Points, in no order, along strands that fork and pass close to each other.
Two points are linked if the straight distance between their rows is under 35.6. Some points are linked to none.
J316: [6 12 -20 1 -37 -6 0 11 1 -7 20 11 -10 2 -15 -3 -3 -2 -23 -16 8 14 4 -10 -13]
J744: [13 -3 10 -14 12 -9 5 19 17 -7 -18 -1 22 6 7 16 2 -7 -13 1 -6 0 -17 18 14]
J332: [11 3 0 -17 10 7 23 10 -6 -2 -1 11 -2 2 -10 -16 4 -7 13 1 13 -4 -2 -4 -7]
J180: [9 6 6 -4 8 -12 -10 1 5 1 -11 1 17 3 15 9 22 -14 2 14 1 -17 -8 -8 -2]
J96: [1 -3 -7 -11 12 -5 13 9 -11 -13 10 10 -4 10 -19 -15 -14 -3 2 -9 17 11 -13 8 4]
J546: [3 17 14 15 -10 -24 -23 -3 -7 -14 -15 -6 16 -19 13 13 -8 -9 -14 10 12 -5 -24 2 2]
J499: [-7 8 10 24 -8 -20 -30 -1 -6 -12 -4 -16 16 -15 11 22 -2 1 -16 12 8 -8 -18 2 1]
J809: [-11 5 5 11 -9 5 -12 -1 4 1 15 -3 -2 7 9 22 16 11 -1 11 3 -6 5 -6 -3]
J477: [14 -20 24 -8 27 15 13 -17 7 18 -23 -3 -3 -13 7 -19 1 18 6 -16 -24 -8 8 9 -6]
J874: [-11 9 -1 10 -17 -13 -16 3 12 -14 -1 -1 11 -4 8 26 -3 5 -11 4 6 1 -11 5 10]
J188: [10 12 -6 -14 -1 1 17 7 -11 -12 12 14 -3 2 -10 -15 8 -8 5 3 23 -10 -4 -11 -14]
J604: [-17 -3 3 9 4 18 7 -7 -18 6 22 -10 -12 13 3 6 2 6 14 13 -6 -6 17 6 -10]
J309: [-6 -8 4 -1 11 11 6 -2 16 17 -12 -5 4 4 2 3 6 9 0 -5 -9 -3 4 2 8]
J492: [5 -2 4 7 0 -7 6 9 5 -7 0 6 -4 10 -4 9 -21 6 -7 -1 12 19 -8 19 5]
J145: [-18 15 4 20 -30 3 -18 7 -13 -3 22 -8 -4 0 6 17 -1 5 -1 4 4 4 -4 -7 1]
J133: [21 17 -12 -11 -28 -5 3 13 7 -6 1 16 -4 -2 -8 -7 0 -15 -16 -6 7 10 -5 -11 4]
J48: [14 3 -6 -7 4 3 8 -7 -3 2 6 17 -6 7 1 -7 21 -3 13 12 6 -7 6 -17 -17]
J524: [18 13 -8 -14 -21 -5 0 14 16 -4 -8 13 6 1 0 5 6 -10 -18 -2 -1 9 -12 -12 12]
J885: [15 22 -8 12 -36 -20 -14 3 3 -16 3 14 4 -8 5 6 -14 -6 -16 -1 13 9 -19 -8 2]
J331: [10 8 16 11 0 -15 -7 8 -16 -15 -16 4 4 0 2 2 -6 -11 -10 7 21 6 -12 13 5]
J100: [-9 -15 -3 -1 14 11 4 -4 -3 10 -15 -10 -10 -6 -8 -15 -7 3 9 -18 -15 9 13 12 9]
J714: [-2 3 -11 -12 -3 -2 3 0 -1 -3 1 -1 -5 -2 -7 -24 -7 -15 11 -4 9 3 -2 -11 3]
J191: [2 -3 -12 1 -5 -19 -9 9 11 -19 -5 -2 25 3 2 23 1 8 -21 5 -3 0 -28 7 21]
J468: [5 -3 10 -13 19 -1 19 8 -12 -6 -4 5 3 9 -6 -18 -9 -13 6 2 13 -7 4 10 -7]
J36: [-4 -7 -10 -4 4 11 1 -12 3 9 -3 -3 -12 -6 4 -11 15 5 21 2 -9 0 12 -14 -9]
J504: [-3 2 1 -1 14 -15 -6 -5 -18 -8 9 -5 -1 0 -3 -16 -6 -22 10 8 18 -13 7 4 -12]
J526: [-9 -6 2 6 7 -1 2 5 -2 2 4 -10 -9 6 -10 2 -17 -3 -2 -2 3 10 12 22 8]
J387: [-7 -6 -4 -8 17 4 15 3 -12 -7 16 4 -8 6 -22 -12 -8 6 5 -6 14 0 -1 6 1]
J212: [5 -26 13 -5 27 9 4 -9 10 16 -17 1 7 0 9 -1 9 8 5 1 -23 -8 16 4 -4]
J21: [16 22 0 -12 -12 -6 4 13 -8 -10 3 10 -1 -5 -5 -13 5 -20 4 5 20 -4 -10 -12 -8]
J352: [15 -1 11 -23 14 13 17 -3 7 7 -13 12 -6 1 3 -21 15 2 11 -7 -6 -2 2 -7 1]
J347: [-10 16 9 27 -15 -11 -28 -2 -12 0 8 -15 7 -14 8 17 -8 -1 -2 11 8 -7 -9 -4 -4]
J517: [1 7 16 -7 1 -22 -14 5 1 -19 -17 0 20 -3 11 18 6 -9 -17 11 6 -7 -14 3 11]
J205: [-8 -4 -10 -3 -10 13 2 5 21 11 -6 -3 9 -2 1 11 13 14 -5 -6 -15 -3 -3 -14 13]
J621: [0 -22 10 0 18 19 3 -14 10 18 -11 -3 -5 -4 9 -6 10 23 14 -7 -25 -5 13 0 -1]
J35: [-4 -2 3 5 4 -3 -7 -11 0 0 -2 3 10 5 12 23 15 6 0 27 -2 -14 6 -14 -8]
J305: [4 -10 -4 -23 20 12 20 -7 -8 -2 -6 -4 -11 -4 -6 -33 6 0 15 -7 0 -1 -2 -6 -7]
J236: [15 -21 8 -8 25 9 8 -15 2 12 -16 10 -1 2 11 -12 12 3 17 6 -19 -8 15 1 -8]
J26: [-17 4 -3 15 -4 -9 -5 4 -21 -12 11 -8 -2 -1 -9 -2 -21 -7 5 3 18 2 1 7 -6]
J328: [17 12 -3 8 -17 -14 -8 11 8 -14 -11 6 11 2 8 13 -4 -6 -17 6 12 7 -26 4 10]
J690: [0 5 -6 22 -20 -17 -14 1 3 -22 -6 3 8 -4 12 25 -17 7 -14 6 4 12 -19 12 12]
J416: [3 6 0 5 -2 -2 6 10 -2 -1 1 7 -1 8 -6 1 1 2 1 0 21 6 -7 -3 -6]
J131: [-2 4 -14 -6 -16 13 7 6 2 2 16 9 -13 -4 -17 -8 5 6 2 -7 5 2 13 -15 -1]
J276: [4 12 14 5 4 -17 -10 -2 -16 0 -9 1 11 -1 9 -1 -1 -20 3 16 13 -9 -3 -10 -11]
J329: [9 16 5 -9 -14 -21 -17 8 5 -21 -8 7 23 -5 8 16 11 -6 -21 7 4 -6 -26 -11 15]
J936: [7 -26 9 -5 26 19 14 -21 -5 11 -5 -6 -16 -10 3 -26 1 29 21 -16 -19 -4 7 6 -17]
J95: [23 17 -2 12 -30 -22 -18 5 4 -21 -5 9 12 -9 15 10 -7 -4 -21 5 10 4 -33 -2 8]
J424: [-3 -1 -13 -4 -7 0 -5 4 21 6 -14 -3 13 1 4 6 8 1 -7 -7 -11 2 -12 -8 20]
J455: [-3 -24 4 1 21 1 -7 1 12 14 -17 -17 13 -2 7 2 5 -4 -16 -10 -23 -7 20 16 5]
J221: [-7 6 2 12 -4 2 -10 -10 -5 0 19 0 -9 5 7 8 9 3 10 18 9 -13 12 -5 -10]
J948: [-13 -15 3 4 12 14 1 -4 6 17 -11 -14 -6 -5 0 -2 -5 11 4 -21 -25 11 10 18 10]
J97: [8 26 -4 13 -38 -16 -22 2 -1 -6 9 3 6 -17 1 15 3 2 -29 -2 9 1 -15 -18 -11]
J704: [9 7 0 11 -5 -20 -11 3 -7 -9 -10 -2 0 4 2 3 -17 -14 -12 9 13 14 -13 14 10]
J693: [5 0 11 -16 12 -3 6 11 18 -4 -16 3 25 8 12 12 15 -2 -6 3 -4 -11 -14 2 8]
J595: [-1 6 -17 10 -24 -3 -5 7 6 0 2 7 0 7 -3 17 -12 4 -9 -2 -4 20 -9 -5 14]
J114: [4 17 -3 8 -15 -16 -2 -2 -19 -25 4 10 -6 -4 -7 -9 -17 -6 -8 1 28 9 -20 3 1]
J865: [-14 -11 -2 -5 15 -9 -11 -5 10 1 -12 -15 21 3 9 14 14 -2 -11 7 -15 -16 0 0 11]
J201: [-11 0 -17 2 -4 9 8 3 -2 2 8 -2 -11 4 -14 -7 -13 1 8 -11 1 13 -2 7 10]
J245: [17 18 -2 -12 -27 -14 -9 14 11 -15 -6 15 13 -3 4 14 10 -7 -27 0 2 3 -16 -14 8]
J170: [0 -14 -15 0 14 7 3 -27 -13 3 5 5 -8 5 5 -17 6 -2 25 13 -12 -10 16 -7 -16]
J272: [12 -23 0 -4 23 6 5 -25 -5 7 -10 7 -2 5 12 -5 6 -4 13 18 -22 -6 24 3 -13]
J94: [-23 3 -16 3 -10 11 3 5 -16 -5 27 -9 -12 6 -11 -5 -10 0 13 -11 0 8 -1 5 7]
J409: [14 3 -23 -1 -6 -10 8 3 -1 -10 5 13 -12 12 -8 -7 -20 -5 0 -5 4 25 -14 8 11]
J85: [-17 11 1 15 -17 1 -14 3 -18 -4 25 -10 -11 -3 -4 8 -5 -1 10 10 9 -1 5 -4 -2]
J768: [-1 -22 5 2 26 14 15 -9 -5 15 -1 -11 -6 -2 -4 -9 -4 1 6 -3 -15 -8 29 16 -15]
J447: [14 4 0 -10 5 3 3 -1 6 5 -7 10 -2 -1 5 -2 22 -9 12 13 1 -9 5 -12 -5]
J531: [3 -3 -1 -5 -3 -4 4 11 22 1 -7 9 3 3 -2 13 -9 6 -1 -6 -4 18 -8 3 10]
J964: [-4 13 0 31 -30 -13 -20 0 -5 -17 4 -3 1 -10 10 14 -18 6 -10 3 12 11 -22 4 1]
J192: [7 -12 10 -3 25 -2 5 0 0 10 -17 -5 7 3 4 3 6 -13 -4 6 -7 -7 20 12 -7]
J288: [11 1 0 5 3 -19 -4 8 -1 -6 -18 -4 8 1 4 6 -18 -24 -14 3 1 10 0 25 10]
J557: [-5 -11 1 -7 24 -3 14 1 -17 -9 5 -3 3 7 -11 -19 -12 -13 2 -2 14 -13 12 15 -11]
J593: [1 -22 -1 0 26 21 22 -22 -10 10 11 4 -8 7 -3 -13 -4 15 20 4 -17 -9 15 5 -18]
J880: [-6 -9 -2 7 7 21 7 -7 5 16 3 0 -3 5 5 10 12 15 14 10 -15 -7 12 -6 -5]
J379: [14 6 -14 13 -10 -19 -3 3 -9 -15 0 8 -6 8 -1 1 -26 -8 -4 6 12 21 -17 14 7]
J93: [0 -16 4 -10 27 12 24 -13 -6 6 4 5 -5 6 -6 -18 -2 7 16 1 -3 -10 11 2 -16]
J912: [15 20 5 -8 -14 -14 1 13 -6 -15 -12 6 6 2 6 -3 -14 -24 -1 7 11 9 -19 3 6]
J597: [-13 10 -4 19 -23 0 -7 3 -2 -8 16 -5 -7 10 5 11 -19 2 -2 -1 8 15 -7 12 7]
J661: [1 5 -10 3 -7 -4 -9 1 6 5 -5 -10 -5 1 -4 6 -3 -8 -7 6 1 11 -5 3 19]
J534: [-19 -2 2 2 -6 26 7 6 7 15 9 -9 -8 1 2 14 6 17 9 -13 -23 11 3 2 8]
J667: [1 -10 -6 1 8 -5 0 5 20 6 -13 -12 10 6 3 14 -9 -2 -15 -4 -14 8 -8 22 19]
J760: [9 -14 9 -10 18 20 16 -10 5 14 -6 4 -14 -11 -6 -24 3 24 17 -19 -12 0 1 -2 -4]
J122: [6 18 18 8 -9 -17 -14 2 -7 -13 -14 -1 17 -13 15 11 5 -10 -9 16 16 -11 -20 -8 -8]
J980: [12 10 -14 -11 -19 6 8 12 8 4 0 13 -7 -7 -13 -9 10 -5 -7 -8 3 4 6 -16 1]
J267: [-9 -12 2 -7 25 5 17 -1 -9 1 10 -4 -6 6 -17 -14 -14 1 3 -10 7 -1 8 18 -4]
J938: [-5 -4 -15 -1 -9 28 8 -10 -4 6 29 1 -20 3 -2 -13 17 15 14 -3 -9 -8 14 -11 -9]
J529: [-1 -4 15 -1 10 -11 2 12 9 -2 -17 2 16 7 8 7 -10 -12 -4 0 4 1 4 12 -1]
J956: [12 3 -21 -7 -12 1 10 8 8 0 4 13 -13 3 -15 -8 -7 2 -3 -15 0 24 -8 -2 10]
J520: [4 11 -21 -8 -15 -5 3 5 0 -8 14 4 -7 -3 -14 -17 -9 -12 2 -4 15 4 -7 -8 3]
J91: [12 -9 20 -18 22 9 14 3 17 15 -23 3 11 -1 5 -2 7 4 -2 -9 -19 -3 -8 3 9]
J712: [-14 4 -1 17 -18 -8 -21 3 0 -2 12 -15 -2 6 7 16 -16 -5 -3 5 -1 9 -3 10 12]
J994: [0 17 7 15 -9 -21 -19 -4 -12 -4 0 -8 5 -8 3 -3 -18 -13 -2 8 20 -2 -13 -1 -6]
J842: [-17 2 -6 7 -2 -4 -15 -4 8 9 -7 -10 10 1 8 9 3 -8 5 -1 -7 -2 2 -6 6]
J456: [6 -8 -1 5 10 -6 9 4 7 5 -4 5 -1 11 -7 6 -27 1 -5 -9 -6 23 -5 25 11]
J966: [-3 -9 -10 2 0 3 -4 1 15 10 -9 -15 -5 3 -1 3 -8 0 -3 -5 -13 15 -2 12 19]
J211: [-9 -15 1 8 10 21 8 -10 -6 13 12 -8 -10 7 7 6 5 9 18 13 -18 -7 20 7 -11]
J342: [-6 11 -15 6 -16 -7 -3 5 -7 -9 15 -2 -6 -3 -11 -4 -16 -7 6 0 18 6 -6 -3 0]
J319: [13 17 15 14 -14 -17 -14 3 -15 -20 -12 11 2 -8 7 1 -3 -6 -12 5 22 9 -24 0 4]
J505: [-2 -22 4 -7 24 0 0 3 20 9 -16 -14 20 -1 2 8 8 6 -13 -10 -23 -9 0 15 14]
J555: [-13 -17 9 4 16 23 11 -5 -6 15 10 -16 -13 0 -1 -1 -3 9 14 -5 -22 -4 25 17 -5]
J566: [-13 0 -5 0 9 0 1 -16 -23 -6 21 -3 -10 8 -6 -7 1 -1 10 15 11 -9 9 -11 -14]
J772: [9 6 6 -7 0 1 1 6 14 2 -3 13 2 5 0 14 21 8 -8 4 8 -4 -1 -6 5]
J163: [-14 6 -10 -1 -12 8 -4 -3 -3 2 19 0 -14 -5 -7 -6 5 0 15 2 1 -4 15 -15 -1]
J694: [-3 15 -17 2 -26 -2 2 5 -11 -9 24 5 -10 2 -16 -8 -1 1 -14 -8 20 5 -2 -16 -14]
J677: [4 1 16 -13 8 -9 5 11 0 -3 -18 3 11 7 10 -3 -2 -21 6 7 4 1 0 -1 -5]
J861: [-19 -2 -3 5 -3 13 -2 -1 2 9 9 -2 -8 2 -2 -2 1 4 17 -3 -6 -2 15 -3 6]
J432: [15 20 4 0 -5 -10 -10 2 -2 -1 -6 11 11 -3 9 9 21 -12 -1 13 10 -15 -10 -16 -5]
J792: [9 1 21 -6 16 -14 -6 2 -12 -5 -19 -3 16 2 16 6 7 -27 -11 14 -3 -13 15 8 -9]
J207: [12 1 -12 -12 -3 11 15 0 0 8 5 13 -9 3 -7 -16 22 4 3 -5 3 -1 5 -23 -16]
J498: [1 -2 6 -4 10 -5 -6 7 13 2 -8 3 5 3 -1 18 12 3 -7 5 2 -2 -1 5 14]
J810: [-5 -20 -10 2 18 14 1 -27 -14 8 1 -8 -15 1 8 -20 8 6 21 3 -20 -7 21 3 -12]
J171: [-17 -8 4 6 3 15 -2 1 9 11 6 -8 4 4 8 21 11 12 8 7 -17 -9 12 1 5]
J815: [-9 -19 1 -1 13 30 18 -22 -12 9 22 2 -15 6 1 -12 -1 24 25 -1 -24 -7 14 1 -10]
J99: [-11 -3 5 7 8 -7 -4 0 -7 2 -3 -14 -2 3 -2 2 -10 -13 -4 5 7 -1 19 14 -4]
J558: [5 -22 12 -18 35 6 23 -9 -10 5 -5 2 -1 1 -5 -27 -6 -2 9 -10 -10 -6 15 9 -18]
J551: [-9 2 7 4 -5 12 7 4 6 5 17 7 -8 9 -7 11 3 18 1 -3 6 4 8 -2 -1]
J438: [-8 -17 -2 8 12 -3 -10 2 3 13 -15 -22 8 1 4 3 -3 -15 -14 -9 -18 3 21 15 2]
J988: [-6 -11 4 -3 3 22 10 -5 12 14 1 -5 -16 -11 -8 -13 -11 26 12 -29 -20 14 -1 7 9]
J296: [-19 -10 -12 2 7 15 9 -3 -10 6 2 -9 -11 2 -12 -18 -12 4 13 -19 -9 8 5 11 9]
J148: [1 -5 3 -11 7 0 8 8 13 8 -11 7 1 0 -4 -5 -4 0 11 -12 -2 14 -1 1 4]
J399: [-13 -9 -2 0 -2 33 11 -7 -10 10 22 -4 -19 2 0 -10 8 18 22 -5 -18 -5 15 -1 1]
J260: [8 7 5 -3 -6 -7 -5 9 10 -8 -4 8 13 2 5 21 25 8 -18 9 10 -8 -13 -12 2]
J283: [6 26 -2 12 -26 -19 -24 -3 0 -9 0 0 18 -17 7 17 4 3 -25 3 8 -6 -28 -14 3]
J799: [-13 -10 -14 -10 17 11 11 -12 -10 -3 16 5 -12 -1 -11 -20 7 7 21 -9 0 -8 8 -4 -6]
J53: [6 12 3 -4 5 -15 -3 3 -19 -11 -1 -3 0 -3 -7 -17 -11 -27 4 7 21 -7 -5 6 0]
J756: [-3 15 -13 22 -30 -11 -10 -2 -7 -16 14 3 -8 3 5 11 -24 3 -5 -1 9 19 -15 7 2]
J630: [-5 21 -1 17 -15 -9 -23 -5 -11 8 13 -2 2 -10 -2 9 -2 -5 5 8 9 -6 -4 -19 -6]
J901: [1 -15 12 -5 17 -5 6 10 12 10 -18 0 10 3 1 -1 -10 -7 2 -10 -8 9 5 11 0]
J726: [-7 -3 1 8 8 0 -9 -14 -7 6 9 -9 -7 4 6 2 3 -8 10 18 -1 -13 21 3 -8]
J802: [2 -4 -10 -10 15 3 8 -14 -11 -2 9 13 -7 4 -4 -17 12 -4 22 7 3 -9 9 -11 -14]
J351: [-18 3 2 11 -10 11 -2 7 -2 2 16 -1 -8 8 -4 10 -5 7 8 -2 3 5 9 5 8]
J222: [6 -13 2 -9 14 -20 -1 14 13 -13 -17 -9 28 4 7 18 -6 -10 -25 -1 -13 0 -10 25 14]
J281: [0 22 -4 6 -27 -15 -14 -1 5 -9 6 4 -1 -7 1 6 -10 -6 -8 1 16 5 -9 -9 3]
J898: [1 0 -18 0 -10 -13 -11 7 18 -5 -6 -3 18 4 3 18 0 -1 -14 1 -8 5 -22 -2 21]
J448: [5 16 4 19 -24 -13 -12 2 -15 -23 3 12 -6 -10 -3 -2 -8 3 -10 -1 26 11 -17 -4 -3]
J660: [-16 -1 -14 -1 -3 14 5 -9 -25 -6 36 0 -13 9 -11 -8 6 8 9 8 4 -10 7 -17 -10]
J37: [6 -17 6 -3 24 6 15 1 -2 14 -17 -11 2 1 -3 -16 -6 -11 -3 -8 -8 -3 20 16 -9]
J958: [12 -18 14 -11 22 9 12 0 7 14 -29 -13 3 -10 6 -17 -2 -5 -4 -14 -19 -2 14 17 -1]
J708: [-1 -1 -11 2 -11 18 2 -2 12 16 0 5 0 1 3 2 21 12 0 -2 -11 -6 8 -22 -2]
J90: [-12 -7 -9 -13 12 20 19 -7 -3 2 14 2 -15 -5 -19 -20 -1 18 13 -23 -3 2 1 1 2]
J913: [-23 -1 -9 5 0 1 -1 2 -21 -9 22 -7 -6 6 -12 -8 -14 -3 13 -3 10 -1 4 3 -2]
J392: [-13 14 -5 5 -23 6 -8 1 -10 -4 29 3 -14 -2 -8 4 3 3 3 3 9 -1 12 -14 -4]
J639: [7 18 -5 -1 -24 -6 -13 1 3 4 7 7 4 -6 -2 8 15 -4 -16 7 6 -8 3 -28 -7]
J345: [-7 8 8 5 0 -12 -11 -3 -1 -4 -6 -5 2 -1 3 5 -7 -14 -3 8 13 -3 7 8 4]
J573: [7 10 6 -9 -4 -8 2 12 0 -3 -15 8 9 6 3 -2 1 -17 4 4 8 6 -10 -8 3]
J217: [0 12 15 15 -11 -10 -9 0 -10 -14 -9 5 6 -11 9 10 1 1 -4 16 22 -6 -8 -8 -11]
J899: [-6 12 3 0 -11 -14 -15 0 11 -6 -2 -3 5 -4 8 14 0 -8 -4 9 11 -2 -4 -4 5]
J33: [7 -14 9 -9 12 9 9 0 23 16 -18 -4 -1 -8 -2 -3 -6 15 1 -20 -21 14 -10 8 12]
J947: [-14 -3 -8 -6 17 -11 0 -8 -26 -16 19 -6 -3 0 -11 -14 -6 -11 8 9 17 -16 1 -2 -14]
J554: [-3 -7 5 11 9 -9 -12 1 0 6 -10 -18 13 2 7 14 2 -12 -12 16 -2 -15 11 6 -1]
J916: [-8 -18 0 -9 18 -13 -5 7 13 -4 -13 -17 30 4 5 14 6 -3 -18 -1 -16 -11 -4 13 14]
J355: [-1 -9 6 0 17 2 3 -8 1 9 -4 -1 -2 6 4 2 6 -2 7 14 -1 -8 18 4 -7]
J178: [-18 -15 7 3 10 6 -5 4 15 8 0 -16 11 3 7 20 3 7 -4 2 -17 -10 13 12 8]
J959: [3 13 -1 -1 -5 -6 -10 -14 -7 6 7 4 -1 -2 1 -6 5 -11 8 17 7 -13 6 -24 -6]
J673: [3 -8 -3 -3 -1 24 6 -8 11 17 -6 7 -8 -5 1 -7 20 24 6 -10 -17 -3 7 -16 2]
J834: [2 -9 0 -4 1 13 9 -2 21 16 -3 -2 -10 -2 -8 -4 -8 19 1 -20 -16 21 -8 4 13]
J803: [-2 2 -1 -4 -9 9 9 10 20 7 6 10 -5 1 -9 13 0 16 -4 -10 -2 13 1 -6 4]
J7: [11 -4 0 -9 9 -1 -4 -2 11 4 -9 10 14 1 12 9 26 -3 6 17 -9 -19 2 -13 0]
J888: [0 7 3 7 -7 -5 -13 -3 3 -2 5 2 5 1 7 22 22 9 -10 18 7 -10 -2 -18 -6]
J143: [-16 8 -7 4 -20 1 -8 4 6 4 9 -3 -3 4 2 11 2 1 1 -3 -1 12 0 -17 0]
J624: [-3 3 10 9 8 -12 -10 -9 -11 -1 -8 1 9 2 11 16 8 -6 2 23 6 -10 6 -9 -13]
J361: [4 10 -14 3 -34 -2 -5 14 15 -1 13 7 -4 2 -4 13 7 5 -24 -9 3 11 0 -11 -6]
J826: [-15 -13 7 1 6 20 2 -1 14 18 -2 -14 -3 -4 1 13 2 21 3 -17 -30 10 0 9 14]
J46: [3 -14 4 -3 8 25 7 -17 6 14 -6 5 -14 -10 6 -14 13 34 18 -15 -20 -2 9 -8 -5]
J175: [5 -2 4 0 6 -11 8 11 -9 -15 1 5 -3 10 -9 -7 -21 -3 -3 -1 21 14 -9 17 0]
J32: [7 -14 -17 -8 2 26 15 -24 -3 3 18 9 -19 1 0 -21 14 21 18 2 -13 -9 13 -11 -15]
J582: [15 25 10 -5 -10 -14 -5 7 -14 -12 -2 4 3 -6 1 -11 -5 -25 2 9 21 -4 -16 -4 -2]
J353: [7 24 2 8 -16 -15 -16 -2 -15 -2 12 8 1 -12 -5 -4 1 -7 0 6 20 -6 -9 -21 -13]
J199: [-7 -24 -3 -2 24 17 8 -19 -13 7 -5 -16 -16 -4 5 -28 3 15 16 -15 -16 -2 16 8 -15]
J483: [5 4 24 1 9 -18 -8 5 -6 -13 -20 -3 15 -2 13 12 3 -16 -14 13 10 -9 1 12 -1]
J983: [-6 14 -4 0 -5 -14 -3 -3 -26 -23 16 6 -3 -4 -13 -15 -9 -6 -2 1 31 -6 -14 -6 -5]
J786: [15 1 12 -20 6 14 15 5 20 11 -15 10 4 1 3 -5 14 6 -3 -9 -10 -1 -8 -6 10]
J918: [9 -3 19 -15 21 4 12 5 11 8 -20 5 16 6 10 6 12 -5 -1 4 -9 -9 -2 6 1]
J460: [10 -1 -15 -17 0 5 20 7 9 -2 5 9 -11 1 -15 -20 -8 2 4 -19 4 18 -12 1 3]
J34: [-16 -5 5 -1 -4 34 12 -1 0 16 15 -13 -18 -1 1 -4 5 22 16 -15 -23 7 6 3 4]
J467: [-12 -15 12 4 14 12 7 3 2 12 8 -13 -9 3 -8 3 -12 5 3 -3 -9 4 22 20 2]
J68: [4 -2 -7 -8 2 -8 3 8 6 -1 -8 4 -1 3 -5 -15 -13 -15 10 -8 3 14 -4 5 7]
J752: [-7 -23 18 2 19 18 6 -10 4 20 -10 -17 -9 -12 2 -8 -9 20 4 -25 -30 3 17 15 -4]
J875: [11 -7 -2 3 4 -18 -5 8 11 -9 -16 -5 15 8 8 17 -16 -10 -21 4 -5 9 -11 26 16]
J721: [10 -15 23 -13 21 12 14 -7 18 19 -21 -4 -1 -11 2 -12 -3 16 4 -19 -20 2 -5 3 2]
J261: [9 16 -8 8 -37 -10 -10 13 6 -10 5 7 4 -10 -2 18 10 4 -31 -2 10 5 -7 -13 -10]
J150: [10 22 -6 5 -29 -10 -13 6 -7 1 13 10 -2 -9 -10 -1 5 -7 -15 1 15 -4 0 -23 -12]
J473: [-18 -14 -9 -1 14 9 7 -9 -11 3 6 -15 -9 0 -4 -18 -6 -6 16 -2 -4 -8 20 5 -11]
J20: [-6 10 -16 -2 -11 3 5 -3 -18 -6 26 4 -7 4 -15 -12 6 1 0 1 17 -9 1 -21 -14]
J321: [-4 0 -8 -12 -3 20 19 -3 4 5 13 10 -17 -6 -15 -14 6 15 8 -14 -2 0 12 -9 -2]
J395: [14 22 2 -7 -26 -14 -15 7 5 -6 0 16 13 -7 3 10 18 -7 -25 2 5 -9 -7 -25 -1]
J564: [14 6 9 -1 0 -11 1 15 11 -11 -15 4 12 6 8 14 0 -5 -10 4 11 5 -19 16 8]

A fork is a point with three links, a tip a point with one. Leave the first point through the second and follow the links. Name the first fork or tip that comes.
J188; J332: J456
J361; J316: J582
J947; J566: J283
J68; J714: J948
J217; J122: J245
J639; J150: J217
J201; J94: J148

A fork is a point with three links. Follow the links from the first point to the second and name the forks in between, in order.
J387; J90: J582 J148 J163 J131
J100; J557: J148 J582
J573; J938: J148 J948 J399
J131; J96: J163 J148 J582
J983; J455: J704 J875 J222 J916
J432; J191: J48 J802 J46
J171; J667: J211 J555 J899 J744 J222 J875
J455; J874: J916 J222 J744 J899
J447; J347: J48 J802 J131 J245

Follow the links from the first point to the second, and from the first to the third. Name the last point that the two ways share.
J288; J604; J964: J899
J283; J492; J901: J582
J809; J966; J964: J899
J865; J958; J834: J744
J786; J276; J409: J744
J296; J468; J483: J148
J34; J170; J557: J148
J212; J207; J803: J802
J834; J661; J379: J875
